Points, in no order, along strands that fork, close into loops and pass close to each other.
Points whose rows are less than 6.56 apart are linked; no others are. Some points are linked to none.
Z_759: [-1.97  0.31  2.50  1.67  1.00  0.23 -1.15 -1.63 -1.75 -1.94  2.17  1.62
 -4.61 -2.14  0.96  1.91  0.02  1.09 -0.62 -4.51 -2.83  2.16]
Z_746: [-1.98  0.07 -1.09 -0.19  2.00 -1.41 -1.22 -0.40  0.71 -0.42 -2.45 -0.82
  2.83 -4.15 -2.91  0.60 -0.61 -1.25 -0.33 -1.01  2.15  2.12]
Z_973: [-3.61 -3.07 -0.09  1.98 -2.15 -2.35 -2.74 -0.82 -2.94  2.31  0.23  1.04
 -1.84  1.69  1.45 -0.45  0.33  0.34  0.29 -0.79 -0.95  5.97]
Z_856: [-0.01 -0.93 -0.70  0.72 -0.03  0.10  1.05 -3.16 -2.98  0.38 -2.24 -2.39
  2.31 -2.27 -2.34  0.80  0.52 -1.23 -1.67 -2.29  3.49  2.09]
Z_322: [-4.13 -1.74  1.79  0.36 -2.07  0.12 -2.23 -1.78 -4.07 -2.80 -3.19 -2.13
 -0.61 -1.98  1.45  0.73 -0.45  0.65  0.95 -0.31 -0.87  3.08]
Z_246: [-0.74 -0.88  1.39 -0.08 -1.08  2.45 -1.12 -0.81 -1.20 -1.15  0.16 -0.75
 -2.85  3.17  2.43 -1.91  0.59  0.53 -0.37 -0.43 -2.96 -1.24]
Z_178: [ 2.13  1.75 -1.15 -0.77 -2.43 -0.42  1.11 -1.70  1.66 -0.80 -0.06  0.29
 -2.50 -1.42  3.26 -1.18 -1.68  1.00 -2.85 -1.33 -1.06 -0.75]
Z_434: [-0.03 -1.40 -2.06  2.29  0.12 -1.52  1.56  2.94 -0.51  2.41  0.70 -1.05
 -2.74 -1.62  0.95 -1.85 -2.35  3.84 -1.41  0.13  0.18  2.00]
Z_380: [-1.66 -1.93  4.09 -1.71 -0.52  0.55  0.12 -0.47  1.49  1.18 -1.72 -0.65
 -0.23 -0.16 -0.77 -3.13 -1.34 -0.98  0.61  3.07 -1.64  2.09]
Z_652: [-4.78 -2.34 -0.24  1.14 -2.04 -2.23 -1.54 -0.25 -2.80  1.42 -1.81 -0.89
 -0.47 -0.33  1.13  0.64 -0.44  1.24  1.99 -1.07 -0.14  6.78]
Z_557: [ 2.20  1.26  0.22 -1.13 -0.96  1.14 -0.96  0.17  0.55 -2.17  2.51  0.53
 -2.82 -1.25  1.81  2.06 -2.09  3.24  0.04 -2.23 -0.74 -3.61]
Z_915: [-0.97  1.04 -1.84  0.14  2.05 -0.76 -2.16  0.77  2.69 -1.56 -1.38  2.01
  2.11 -1.83  0.00  0.42 -0.71 -0.50  1.48  0.05  0.56 -3.14]
Z_348: [-0.76  2.41  1.65 -2.29 -0.07 -0.85 -0.02  0.28  0.90 -1.57 -3.75 -0.20
  2.91 -1.59 -2.16  2.53  1.09 -4.75 -0.89  1.08  1.12 -2.52]
Z_521: [ 0.94  2.28 -1.80 -1.18  0.76  0.03 -1.48 -1.26  2.35 -1.06 -1.21  1.70
  3.13 -0.69  1.06  1.41  1.14 -2.12  2.08 -0.18  0.86 -2.70]
Z_564: [-1.09  0.45  0.22 -0.41  1.17  1.32  0.99 -0.70  1.04 -1.20 -1.63  0.35
 -1.72 -0.46  0.89  0.55 -0.64  0.50 -0.78  0.10 -0.78  0.20]
Z_332: [ 3.12 -0.29 -0.81  0.09  1.38  0.99  0.99 -0.23 -0.49  0.14 -0.34 -2.08
  1.61 -1.76  0.54  0.16  0.57  0.47  2.71  2.52  0.34 -2.73]
Z_35: [-1.04 -2.65  1.08  0.89 -0.34  2.17 -1.46  0.18  0.50  1.47  2.40 -0.51
 -0.58  2.30  0.51 -2.88 -1.65  1.71  0.36  3.40 -2.15 -0.37]
Z_90: [-2.71 -0.50  2.10  0.63 -1.37 -1.05  1.66 -0.18 -0.93 -0.11  1.04 -1.09
 -1.00 -1.22  0.91 -2.95  1.52 -0.54 -2.68  0.38 -2.20  4.49]
Z_547: [-2.04 -3.59  1.49  0.50  0.34 -0.71 -0.53  1.33 -0.96  2.62 -1.18 -0.50
  0.61  0.76 -3.46 -1.76 -1.77 -0.02  1.82  0.26 -0.15  4.23]
Z_164: [-3.06 -0.07  0.25 -1.39  0.60  0.12  2.14 -1.02 -1.47 -0.29 -2.96 -1.58
  0.03 -1.47 -1.35 -0.13 -1.20 -3.79  0.60  0.12  0.08  4.63]
Z_526: [-0.65 -1.33  0.43  0.79  1.66 -1.09 -0.18  2.03  1.21  1.33  1.14 -1.64
 -1.30  1.15  1.98 -4.44  0.22  1.49  0.42 -1.16 -2.70  0.86]
Z_113: [ 0.55  0.79  0.11 -1.02  2.14  1.45 -1.36 -1.46  2.69 -1.94  1.54  0.36
  2.11 -3.48 -0.69  4.25  0.95 -0.16  1.84  2.43  0.87 -1.27]
Z_697: [-1.67 -4.15  0.48  4.28  0.43 -2.08  0.30  1.89 -2.45  3.55 -2.04 -2.71
  1.39 -0.58 -0.56 -3.87 -0.10  1.47  0.06  0.41 -2.02  4.08]
Z_176: [-0.06  1.18 -1.71 -0.79 -0.69 -0.35  2.42  0.29 -2.14 -0.91 -0.58  0.27
  0.98 -0.63 -2.90  1.55  0.18 -4.33  1.19  1.68  2.87 -1.04]
Z_211: [-0.73  0.01  1.76  0.23  2.12  1.74  1.65  1.29  3.81  0.01  1.13 -1.32
  0.72  1.53 -0.16 -0.27  0.98  0.34 -1.25  2.90 -0.12 -1.72]
Z_19: [-2.03 -1.58 -0.14  0.30 -0.34  0.17 -1.85 -3.33 -2.85  0.15 -3.67 -2.90
  4.13 -1.24 -1.23 -0.24  0.51 -0.43 -1.78 -0.16  1.39  1.78]
Z_239: [-2.42 -0.75  2.09  0.97 -2.32 -1.67 -2.27  1.19 -2.02 -0.93  2.81 -0.70
 -4.05 -0.44  3.35 -1.16  0.94  2.24 -0.56 -1.73 -3.41  1.80]
Z_278: [ 0.98  0.70  0.76 -0.56  2.09 -1.10  0.58  1.33  5.27  0.70 -1.58 -0.13
 -0.10 -1.54  0.18 -0.37  0.40 -3.16  1.17  3.66 -0.04 -3.09]
Z_875: [ 0.79  1.32 -1.69 -1.88  0.51  0.53  0.68  1.09 -0.52 -1.44 -0.22  0.42
  2.05 -0.19 -1.56  3.86  0.36 -3.08  4.22  3.28  1.94 -1.51]
Z_987: [-3.00 -2.31  1.00 -0.96 -0.09  0.96 -0.15 -0.67 -1.47  2.14 -2.16 -1.12
  1.94  1.06 -2.92 -0.20 -2.85  0.03  2.27  0.73  1.43  4.71]
Z_977: [ 2.25  2.51 -0.22 -1.27 -4.06  1.08  0.88 -3.86  1.04 -0.54  0.60  1.26
 -1.15  0.45  3.06  0.60 -1.54  1.32 -4.05 -2.41 -1.14  0.48]
Z_524: [-1.33  0.37 -1.73 -0.56  2.40 -1.56  0.25  2.41 -0.14 -0.35  0.85  1.69
 -0.18 -0.78 -1.39 -0.98 -1.01  2.24  2.13 -2.78  0.74  1.17]
Z_818: [-0.73 -1.51 -1.85  2.00  0.58 -0.55 -2.16  1.12 -2.03  0.02 -0.34  0.00
  0.40  0.62 -0.61 -1.01 -1.29  3.28 -0.43 -0.61  1.50 -1.57]
Z_343: [ 0.87 -0.82 -0.24  0.37  0.49 -1.12 -0.44  2.36  4.29  0.15  1.82 -1.34
 -1.35  1.38  2.00 -4.16 -0.32  1.22 -0.38 -0.72 -2.59 -1.86]
Z_748: [-3.14 -1.63 -0.31  3.04 -1.24 -1.32  1.09  1.18 -4.60  0.87 -0.56 -2.06
 -0.99  1.90 -0.05 -1.41  1.90 -0.80 -1.38 -0.34 -0.18  3.36]
Z_573: [ 3.38  1.27 -0.09 -2.21 -1.59 -0.19  0.71 -0.74 -0.19  1.76  0.32  1.25
  2.25  4.24 -0.13 -0.53  1.75  0.01  0.64 -1.71  0.58 -2.65]
Z_370: [ 0.31  1.95  1.14 -0.85 -2.09  0.25  0.33  1.02  1.70 -2.59 -0.01  1.88
 -3.32  0.42  1.33  3.48 -2.28  2.30 -1.47 -1.70 -0.55 -3.32]
Z_613: [-0.31 -0.57  1.48  1.72  2.02  0.89 -0.49  1.10  3.95  0.07  1.79  0.45
 -0.21  2.30  0.11 -0.07  2.69 -0.89 -1.38  1.80 -0.48 -3.89]
Z_917: [-0.97 -1.43 -2.95  2.54  0.11 -0.43 -0.65  2.00 -2.36  0.97  0.88 -1.45
  0.17 -0.36  0.80 -1.83 -1.61  4.84 -1.70 -0.55  0.55  0.75]
Z_142: [-2.75 -2.39 -1.69  1.01  0.28  0.17 -2.09  0.04 -2.54 -1.04  1.79  1.91
 -3.86  0.61 -2.08  0.06 -1.96 -0.69  2.25 -0.69  0.74  2.70]
Z_601: [-0.84  2.94 -0.50 -2.24 -0.26  1.92  1.18 -2.27  0.63 -0.59 -0.15  1.94
  2.78  1.73 -2.10  4.61  0.60 -2.50  0.23 -1.05  1.37  1.29]
Z_132: [ 4.29 -0.16  0.61  0.39  0.46 -0.33  0.68  1.77  2.56  1.61  3.57 -1.59
  0.32 -1.08 -0.53 -0.09  0.99  2.21 -0.06  2.41  1.49 -2.28]
Z_296: [-3.20 -1.34  1.17 -3.06 -0.50  0.91  0.03 -0.70 -1.65  1.37 -4.62 -2.44
  2.67 -0.43 -1.63 -0.20 -2.58 -2.67  0.87  1.82  0.95  3.99]
Z_593: [ 1.74  0.29  1.43 -2.13 -1.56  1.46  0.48 -1.25  2.98 -1.08  1.32  0.84
 -0.86  0.57  0.79 -0.54 -0.04 -1.93  0.28  2.40 -0.16 -2.11]
Z_545: [-3.01 -0.58  0.87  0.18 -1.82 -1.47 -0.34 -0.56 -3.63 -1.04 -2.62 -0.52
 -1.44 -0.41  1.33  1.57 -0.67  1.04  1.28 -1.63 -0.96  4.68]
Z_567: [ 2.66  1.17 -2.62  1.47  0.23  0.26 -0.74 -1.86  0.03  0.42  1.89  1.25
 -0.37 -0.38  1.01  1.13  0.63  1.79 -2.26 -1.37  1.57 -1.71]
Z_912: [ 0.37 -0.70  0.77 -1.56  0.79  0.25 -0.76  2.67  1.36  0.53 -2.70 -1.17
  2.12 -1.77 -1.98  2.76 -2.29  0.61  3.57  3.86  1.87 -2.06]
Z_654: [ 1.63  0.65  3.20 -1.11 -1.10  0.34 -0.96 -1.72  3.69 -0.94  2.34  0.46
  0.07 -1.13 -0.07  1.00  1.34  0.44 -1.15  1.05 -0.32 -1.66]
Z_187: [ 0.08 -1.51 -0.36  1.08  0.81 -0.30  0.54  3.32  1.03  1.83 -0.58 -2.18
  2.97 -0.47 -1.68 -0.97 -2.38  2.51 -0.38  2.78  0.88 -0.85]
Z_431: [ 2.46  1.03  1.48 -0.37 -0.43  1.26 -0.45 -0.88 -0.16 -2.48  0.85 -0.85
 -1.75 -1.87  1.32  0.11  0.62  1.20  1.13 -0.84 -1.14 -4.44]
Z_173: [-0.07  0.60  2.80 -0.95 -3.43  0.72  0.48 -1.05 -2.58 -1.06  0.93  0.78
 -2.15  2.21 -0.82  1.65 -0.05  0.39 -1.84 -0.46  0.07 -1.19]
Z_993: [-2.70 -1.53  0.15  1.10 -1.51 -1.47 -1.31  1.82 -3.33  2.74  1.30  0.70
 -3.13  3.21  2.16 -1.20  0.35  1.94 -0.52 -1.23 -1.29  4.97]
Z_165: [ 1.24  3.13  0.81 -2.30 -2.18  1.07  1.44 -3.13 -0.10 -0.70 -1.13  1.61
  2.71  0.62 -0.91  3.34  0.30 -1.63 -1.62 -3.11 -0.27 -0.21]
Z_179: [-0.02 -0.01 -1.19 -0.10  3.04 -1.23 -1.53  2.79  1.68 -0.57 -2.67  0.36
  2.43 -0.73 -1.12  1.37 -0.49  0.54  3.53  1.75  1.34 -3.24]
Z_932: [-1.52  0.50  2.16  0.89 -0.37 -1.18 -1.56 -0.09 -2.42 -1.48  1.79  0.21
 -4.58 -1.39  2.96  0.24  2.00  2.38 -0.95 -5.17 -4.21  2.51]
Z_135: [-1.10  0.38 -0.68 -1.15  0.81  1.45 -0.25 -2.05 -0.90  0.41 -0.81  1.38
  2.49  2.25 -2.83  2.72  0.38 -0.37  1.08 -1.11  2.70  1.69]
Z_703: [-3.99 -2.34 -2.34  0.97 -0.13 -0.23 -1.03 -1.46 -0.73  0.71  0.24  1.83
 -1.02  0.05 -0.60 -0.96 -2.73 -0.58  1.15  0.31  0.98  4.89]
Z_668: [ 2.25  2.14  0.40 -0.48  0.50  1.62 -0.97 -2.58  4.08 -1.50  2.94  0.28
  2.23 -2.25  0.73  3.52  1.56  0.22 -0.10  1.24  0.20 -0.59]
Z_781: [ 1.43 -0.36 -1.38  0.15  1.11  2.16  3.85 -0.09 -1.22  0.59  0.81 -2.72
  2.24 -1.29 -0.68 -2.56  0.10 -0.85  1.32  3.15  0.47 -0.43]
Z_161: [-0.27  0.68 -2.81  2.18 -1.25 -1.27 -2.49  1.34 -1.27 -2.01  0.01  2.34
 -2.73  1.63  1.64 -1.05  0.00  0.23 -0.87 -2.63 -0.58 -3.63]
Z_14: [-1.78  1.60 -3.07  1.62  0.25 -0.80 -1.52 -0.70 -2.66 -2.13 -0.23  2.90
 -1.42 -0.04  0.95  0.60 -0.41  1.07 -0.56 -5.69 -1.73  1.72]
Z_838: [-1.56 -2.38  1.04 -0.18 -1.33  2.02 -1.37 -0.91 -1.32 -0.37  0.17 -0.56
 -0.65  2.23  0.83 -1.07 -1.12  1.42  0.67  2.87 -0.63 -1.35]
Z_255: [-1.41 -3.04  2.42 -0.39 -1.07  0.61 -0.18  0.95  1.75  1.80  0.77 -0.64
 -0.92  1.01  0.40 -3.22 -3.50  1.31  2.44  3.12 -3.31  1.10]
Z_948: [-0.60 -2.16  1.52 -0.55  0.85 -0.65 -1.95  2.50  0.54  1.10  1.20  0.17
  1.90  1.20 -1.96 -2.63 -2.02  2.88  4.18  0.21 -1.31 -0.98]
Z_980: [-0.19  1.88 -2.26  0.12 -2.62  1.32  0.70 -2.91 -3.64 -2.71  1.17  2.57
 -0.62  1.32  0.42  1.10 -0.50 -1.81 -0.40 -2.20 -0.97 -0.59]
Z_502: [ 1.14 -0.66 -1.42  0.52 -1.16 -0.82  3.20  1.77 -0.73  1.32  1.29 -1.85
 -2.36 -1.22  1.85 -3.25 -2.26  1.81 -1.69  1.14 -0.42  1.06]
Z_968: [ 2.84  2.59 -1.11 -1.66 -0.50 -0.67  1.69  0.17  0.65 -0.24 -3.02 -1.21
  2.14 -2.74  0.28  0.16  0.23 -0.71 -1.31  0.46  1.68 -1.83]
Z_119: [-2.34 -4.08  2.67  2.53  0.29 -1.81  0.04  2.67 -1.68  2.74 -1.33 -1.56
 -1.31  0.52 -0.84 -2.55 -0.41  1.30  1.01  1.20 -2.59  3.67]
Z_264: [-0.39  1.90 -1.35  0.66 -1.66  0.71 -1.16 -1.44 -3.65 -1.98  2.29  2.69
 -2.85  1.53  2.16  0.90 -0.04 -0.12 -0.97 -4.94 -2.24  0.26]
Z_823: [ 1.06 -0.45  0.88  1.22  1.76  0.48 -1.33  0.16  0.51  0.10  0.36  2.24
  0.90  3.18 -1.86  3.36  3.07 -1.18  1.12  0.61  1.82 -2.72]
Z_382: [ 1.11  0.47 -0.04  2.78  1.84 -0.09 -1.21  0.28  2.23 -1.00  1.18  1.47
  0.66  0.98 -1.32  3.33  4.09 -1.99 -0.71  1.56  0.71 -3.86]
Z_24: [ 6.50  2.63 -0.45 -0.10 -0.65 -0.13  0.50 -0.72  2.56  0.05  1.89  0.04
  1.03 -0.08  2.30  5.02  2.20 -0.84  2.33  0.56  0.19 -2.30]
Z_111: [ 0.72  1.11 -1.41 -0.24 -2.22 -1.33  1.86  0.49  1.46  0.77  0.79 -0.56
 -4.28 -0.67  4.07 -2.70 -0.75  1.42 -2.77 -0.46 -1.10  2.15]
Z_101: [ 0.44 -1.61  1.56 -0.11 -0.88 -2.05  0.89  2.82  0.65  1.60 -1.57 -1.53
  0.62 -1.44 -2.22 -1.35 -1.57  1.21 -0.36  1.97  1.11 -1.19]
Z_146: [-2.21 -1.34  2.66 -1.50  1.13  2.16  1.31 -0.65  1.95  1.76 -0.91  0.15
 -0.33  0.65 -0.70 -0.75 -1.11 -2.53 -0.17  3.04 -0.01  3.41]
Z_737: [-2.77  0.44  0.46 -0.51 -0.91 -0.64 -1.03 -1.80  0.49 -1.14 -2.49  0.03
 -1.56  0.16  4.52 -2.57 -0.89 -0.56  0.01 -0.67 -3.48  1.92]
Z_92: [ 0.44  0.54  1.74  0.70  0.67 -2.99 -0.29  1.15  1.88 -1.27  0.44  1.01
 -1.74 -1.91 -0.17 -2.20  1.03  1.10 -2.47 -2.54 -0.69 -1.97]
Z_452: [ 4.15  3.10 -1.39  1.58  0.54  0.45  0.24 -1.80  3.25 -1.12  3.77  1.03
  1.28 -2.55  0.84  4.98  3.04 -0.48 -0.02  0.21  0.71 -2.05]
Z_992: [ 0.25 -0.82 -0.14  1.01  1.49  1.30  1.78 -0.26 -0.46  0.49 -2.02 -3.30
  2.43 -0.56  0.45 -3.39 -0.03 -0.69 -1.63  2.61 -0.70  0.06]
Z_560: [-3.32 -1.90  1.48  1.48  0.12  1.12  0.48  0.39 -4.35  0.56  0.63 -1.54
 -0.28  3.48 -0.91 -1.11  1.87  1.11 -1.44 -0.41 -0.81  2.13]
Z_277: [ 1.75  0.72  0.64 -1.32 -0.57 -1.48  1.15  1.12  0.72  0.50 -1.20 -0.77
  0.93 -2.81 -1.75  1.58 -0.80  1.52 -2.35  1.41  3.14 -1.44]
Z_991: [-2.52 -1.24  0.69 -0.21 -1.36  0.98 -1.89 -1.74 -2.56 -1.98 -3.43 -1.64
  1.16 -1.66  0.45  0.19 -1.33  0.19 -0.37  1.47 -0.12  1.30]
Z_659: [ 1.14  0.23  1.43 -1.68  1.76  0.41 -1.01  1.66  0.01  1.29  2.14  1.51
 -0.65  3.62  0.02 -1.65  1.30  1.64  1.94 -3.84 -1.21 -0.82]
Z_318: [ 3.31 -1.26  2.35 -1.09  0.92 -0.93 -1.93  0.70  2.26  0.96  2.70  2.25
 -0.54  0.08 -1.10  0.51  0.46  0.63  3.13 -0.20  0.63 -2.31]
Z_453: [-2.19 -1.09 -0.30  0.48 -0.51 -1.00  1.89  3.42 -2.11 -0.04 -2.87 -1.24
 -2.44  0.63  0.63 -0.93 -1.73  1.24  0.84  1.01 -0.06  0.40]
Z_249: [-0.39  2.42 -2.57 -0.92 -1.20  1.53  1.97 -1.16 -1.05 -3.40  1.61  1.10
  0.71  1.16  1.14 -0.66  0.61 -1.78 -0.73 -0.22 -1.16 -1.58]
Z_284: [ 0.12 -1.16  0.98 -0.83  0.23 -0.34 -1.74  2.12  1.88  0.63  2.11  1.57
  1.09  1.17 -2.36  0.14 -0.84  2.01  3.20  1.32  0.55 -1.73]
Z_732: [ 0.42 -0.91  0.45 -0.67  1.70  0.02 -0.31  1.22  1.88  1.40  0.17 -0.30
  2.16  0.48  0.79 -4.45 -1.55  1.96  3.11 -0.61 -2.17  0.44]
Z_610: [ 0.09  1.12  1.48  0.42 -2.18  1.03  0.97 -0.10 -0.10 -2.28  0.40  1.88
 -3.27  0.39 -0.62  4.82 -1.26  0.66 -3.11  0.09  0.23 -2.62]
Z_304: [ 2.47  2.35 -0.82 -0.93  0.13 -1.72  4.31  0.44 -0.35  0.15 -3.36 -0.30
 -0.10 -1.98 -0.06 -0.09  0.10 -1.94 -1.86 -1.30  1.35 -0.03]
Z_743: [-0.40 -0.43  2.11  0.27 -0.64  1.78  1.06 -0.17 -3.54 -0.23  1.68 -1.38
 -0.36  2.54 -1.24  0.29  1.67  0.69 -1.67  0.04  0.72  0.57]
Z_407: [ 1.16  1.22  0.93  1.31  1.26 -0.97 -1.73  1.35  5.04 -0.97  1.41  0.88
  3.00  0.52 -0.85  2.92  4.66 -1.45  1.01  2.82  0.74 -2.54]
Z_885: [ 2.37 -0.62 -3.23  1.26  0.43  1.14  0.39 -1.12 -1.14  1.18  3.22 -0.42
 -0.14 -0.68  0.01 -0.70  0.28  1.46 -2.14  1.05  2.00 -0.29]
Z_843: [ 3.13 -0.24  0.32 -0.01  0.29 -0.49  0.14  1.44  4.83  0.59  3.05 -0.77
 -1.95  1.14  1.85 -2.27  0.48  2.16 -2.55 -0.91 -0.69 -2.84]
Z_963: [-0.25  1.51  0.83 -3.38  0.01 -0.85  0.62  0.62  0.50  2.23 -5.73 -1.06
  2.55  0.59  0.56 -0.65 -1.67 -1.77 -2.09  1.34  1.53  0.35]
Z_803: [ 4.21  1.71 -1.05 -0.43 -0.57 -0.80  1.41  0.47  2.71  0.84  3.87 -1.10
  0.80 -0.14  0.69 -1.54  1.70  1.26 -2.09  0.28  0.61 -2.50]
Z_52: [ 1.78  1.37 -0.04 -1.05  0.22  0.17  1.71 -0.52  3.67 -0.79 -1.50 -0.20
 -1.16 -0.68  2.39 -1.22  0.31 -3.92 -0.62  1.87 -1.11 -3.40]
Z_996: [ 4.41  1.97 -1.50 -0.52 -0.35 -0.65 -1.92 -0.48  2.16 -0.12 -0.47  1.63
  2.65  0.88  1.68  2.31  2.39 -1.66  2.66  0.44  0.94 -3.04]
Z_156: [ 0.64  0.37 -0.15  0.24  1.77  0.57 -1.23  1.28 -1.27  0.56  3.49  0.54
 -2.24  3.16  1.37 -2.99  2.64  0.90 -0.17 -4.47 -2.95  0.25]
Z_393: [ 1.37 -0.18 -2.12  1.60  0.75  1.37  2.40 -2.81 -2.27  1.32  0.11  1.62
 -2.72 -0.45 -1.02  1.28 -0.42 -1.40 -0.95 -0.56  2.24  1.91]
Z_269: [ 3.39 -0.82 -0.38 -0.40  0.60 -0.01 -0.82 -1.78  1.81  3.41 -0.04  1.03
  2.92  0.39 -1.01  0.94  1.91 -2.13  1.29  1.93  2.19 -0.05]
Z_587: [ 0.85  0.55 -2.86  0.49  0.20  0.02  3.13 -0.32 -2.00 -0.84  0.65 -1.66
  0.54 -2.06 -1.59 -1.67  0.15 -3.09  0.27  1.68  1.79 -0.39]
Z_425: [-2.27 -0.80  2.46  0.25 -2.38  0.86 -2.02  0.07 -1.92 -1.34  2.42 -0.69
 -3.26  2.51  3.37 -2.57  0.93  1.19 -0.65 -1.66 -4.08  0.86]
Z_802: [-1.48  0.22  1.01  0.14  0.69  2.14 -0.61 -0.20 -0.67 -0.15 -0.75  1.97
  0.31  4.32 -1.95  2.99  1.88 -0.76 -0.60 -0.91  1.39 -1.16]
Z_727: [ 1.79  3.69  0.30 -3.08 -3.27  0.70  2.15 -2.85  0.73 -0.87  1.30  1.29
  1.50  0.63  0.77  0.89 -0.45 -0.70 -2.38 -2.42 -0.42 -0.62]
Z_337: [-1.62 -0.84  0.75  1.08  0.61  0.35 -1.59 -0.88 -3.06 -1.27  2.16  1.86
 -3.96 -0.54 -1.94  1.49 -0.39 -0.01  0.03 -2.62 -0.29  2.70]
Z_439: [ 2.04 -0.50  0.35 -2.01 -0.45  1.26 -1.16 -0.39  0.53  1.35  2.05  0.93
  0.62  4.46  0.94 -2.04  0.93  0.96  2.56 -0.90 -0.96 -1.26]
Z_84: [ 0.46 -0.49 -2.18  3.36  0.76  1.78  1.69 -2.35 -4.88 -1.83  0.19 -0.21
 -2.94 -1.00 -0.76  1.86  0.41 -1.35 -1.88 -1.80  1.02 -0.32]
Z_603: [ 3.32 -0.03  0.41 -0.33  1.57  0.16 -0.48 -0.76 -0.61 -0.40 -0.71 -0.68
 -0.13 -2.31  0.25 -0.63  0.37  1.78  1.96 -1.32  0.33 -2.45]
Z_574: [ 4.32  2.40 -2.66  1.70  0.54  0.52 -0.91 -2.43  2.86 -0.48  2.22  2.42
  0.02 -1.27  1.76  2.08  0.29 -0.18 -1.37 -1.43  0.26 -2.88]
Z_457: [-2.39 -1.16  0.66 -2.64  0.11  0.01 -1.01 -1.85 -0.69  2.32 -3.88 -3.05
  3.12 -2.49 -3.09  0.90 -2.57 -3.85 -0.63  1.09  2.81  3.43]
Z_462: [-2.43  1.36 -1.90 -0.44  1.53 -0.84  1.13  0.86 -1.92 -1.73  0.22  0.62
 -0.69  0.27  0.19 -0.85  0.15  1.24  0.90 -3.94 -0.96  1.98]
Z_507: [ 3.15  1.44 -1.05  0.78  0.37 -0.52  3.76 -1.54 -1.31  0.87 -1.02  1.12
 -1.99 -1.34 -0.19  0.73  0.78 -2.42 -2.53 -1.96  1.58  0.09]
Z_309: [ 0.64  3.74 -0.88 -1.54  0.38  0.14 -0.22 -0.81  2.03 -1.21 -1.36  0.01
  4.23 -1.55 -0.26  3.34  2.42 -4.02 -0.38  2.03  0.36 -1.98]
Z_614: [ 2.99  1.45 -1.15 -0.19 -0.92 -0.79  0.16  0.98 -1.91  1.25  0.89  2.79
 -0.68  3.61 -0.37  0.40  1.18 -0.28 -0.13 -2.86  0.84 -2.73]
Z_739: [-1.47 -0.94  1.22  1.59 -0.26  0.58  2.26  0.46 -1.20  0.34  0.44 -2.79
  0.96 -0.62  0.07 -4.25  1.23  0.31 -2.92  1.76 -1.47  1.24]
Z_412: [ 1.03  0.45  1.57 -1.29  1.62  0.52 -1.92  0.82  2.63 -1.28 -1.84 -1.58
  2.68 -3.31 -0.70  5.09  0.45 -1.37  3.44  4.41  1.70 -1.61]
Z_276: [ 1.14  2.13 -2.20  0.69 -0.72 -1.45 -1.15  1.62 -0.45 -0.40 -0.19  2.96
 -1.44  3.86  0.74  0.96  0.19  0.60 -1.87 -3.99  0.20 -2.97]
Z_602: [ 0.36 -1.44 -2.01  2.04  0.06 -1.78 -2.98  2.47 -1.31 -0.97 -1.00  1.10
 -2.48 -0.23  1.26 -1.31 -1.78  2.40  0.30 -0.79 -0.16 -2.68]
Z_687: [-0.05  0.30 -2.99  0.58  2.70  0.97  0.23  0.86  2.40  1.68  0.38  1.44
  0.55  2.34  0.26  0.57 -0.35  0.18  0.00  0.48  1.44 -0.42]
Z_563: [ 1.71  0.38  0.61 -1.97 -0.22  0.56 -0.41  2.03  2.68  1.37  2.68  0.39
  3.49  1.69 -1.19  1.46 -0.67  1.69  3.43  2.76  0.87 -1.28]
Z_693: [-0.97 -0.09  0.60  0.39  2.48  0.89  2.33  3.53  2.76  1.67  0.26 -1.54
  2.18  1.73 -1.54 -0.49 -0.41  2.51 -0.82  1.90  0.20 -0.44]
Z_891: [-2.94 -1.45  0.73  1.42 -1.47 -1.94  1.93  0.91 -3.68  0.20 -0.46 -1.58
 -1.75 -0.12  0.12 -3.05  1.53 -2.30  0.14  0.62 -1.90  4.15]
Z_455: [-4.21 -1.49  0.57 -0.19  1.31  0.74  1.99 -1.06  0.65  0.75 -1.30 -0.91
 -0.75 -1.48 -0.97 -1.13 -0.80 -2.14 -0.41  1.84 -0.63  6.17]
Z_326: [-0.88 -1.05 -2.50 -1.32  0.20  1.96 -0.84 -2.38  0.39 -0.94 -0.61 -0.24
  1.49 -1.09  1.43 -2.04 -1.94 -0.93  2.10  1.47 -0.26  0.76]
Z_437: [ 0.65  0.61 -1.20 -0.39  0.88 -0.24  0.17 -2.67 -0.67 -0.22 -2.15 -0.67
  3.11 -3.37 -2.72  1.50  1.01 -3.24 -0.57 -1.06  2.62  0.85]
Z_689: [-0.14 -0.05  2.27 -1.38  0.90 -2.13  0.21  0.64  2.57  0.00 -3.17 -0.04
  0.27 -2.76 -1.76  0.17  0.02 -3.48 -0.33  2.22  1.17 -1.33]
Z_805: [-0.29 -0.05 -1.34 -0.20  2.17 -2.04 -0.50  1.57  1.06  0.89 -0.72  0.83
  1.69 -2.38 -2.63 -0.16 -0.84  1.58  0.80 -1.68  2.27  1.44]

A piece is two or more points that can be reached from each other along the links. Count, over all rows, the pieces, the separate loops (a circle has one, a figure eight two, a Y none), the forks (points with three links) and the tips (points with one).
pieces -> 6
loops -> 3
forks -> 7
tips -> 13

A fork is a point with three links, a tip a point with one. Leave the first point through the second and follow the links. Name the first fork or tip that comes.
Z_805 / Z_746 -> Z_993
Z_135 / Z_601 -> Z_156
Z_654 / Z_593 -> Z_521
Z_142 / Z_337 -> Z_296
Z_856 / Z_437 -> Z_249
Z_246 / Z_425 -> Z_703
Z_521 / Z_309 -> Z_668
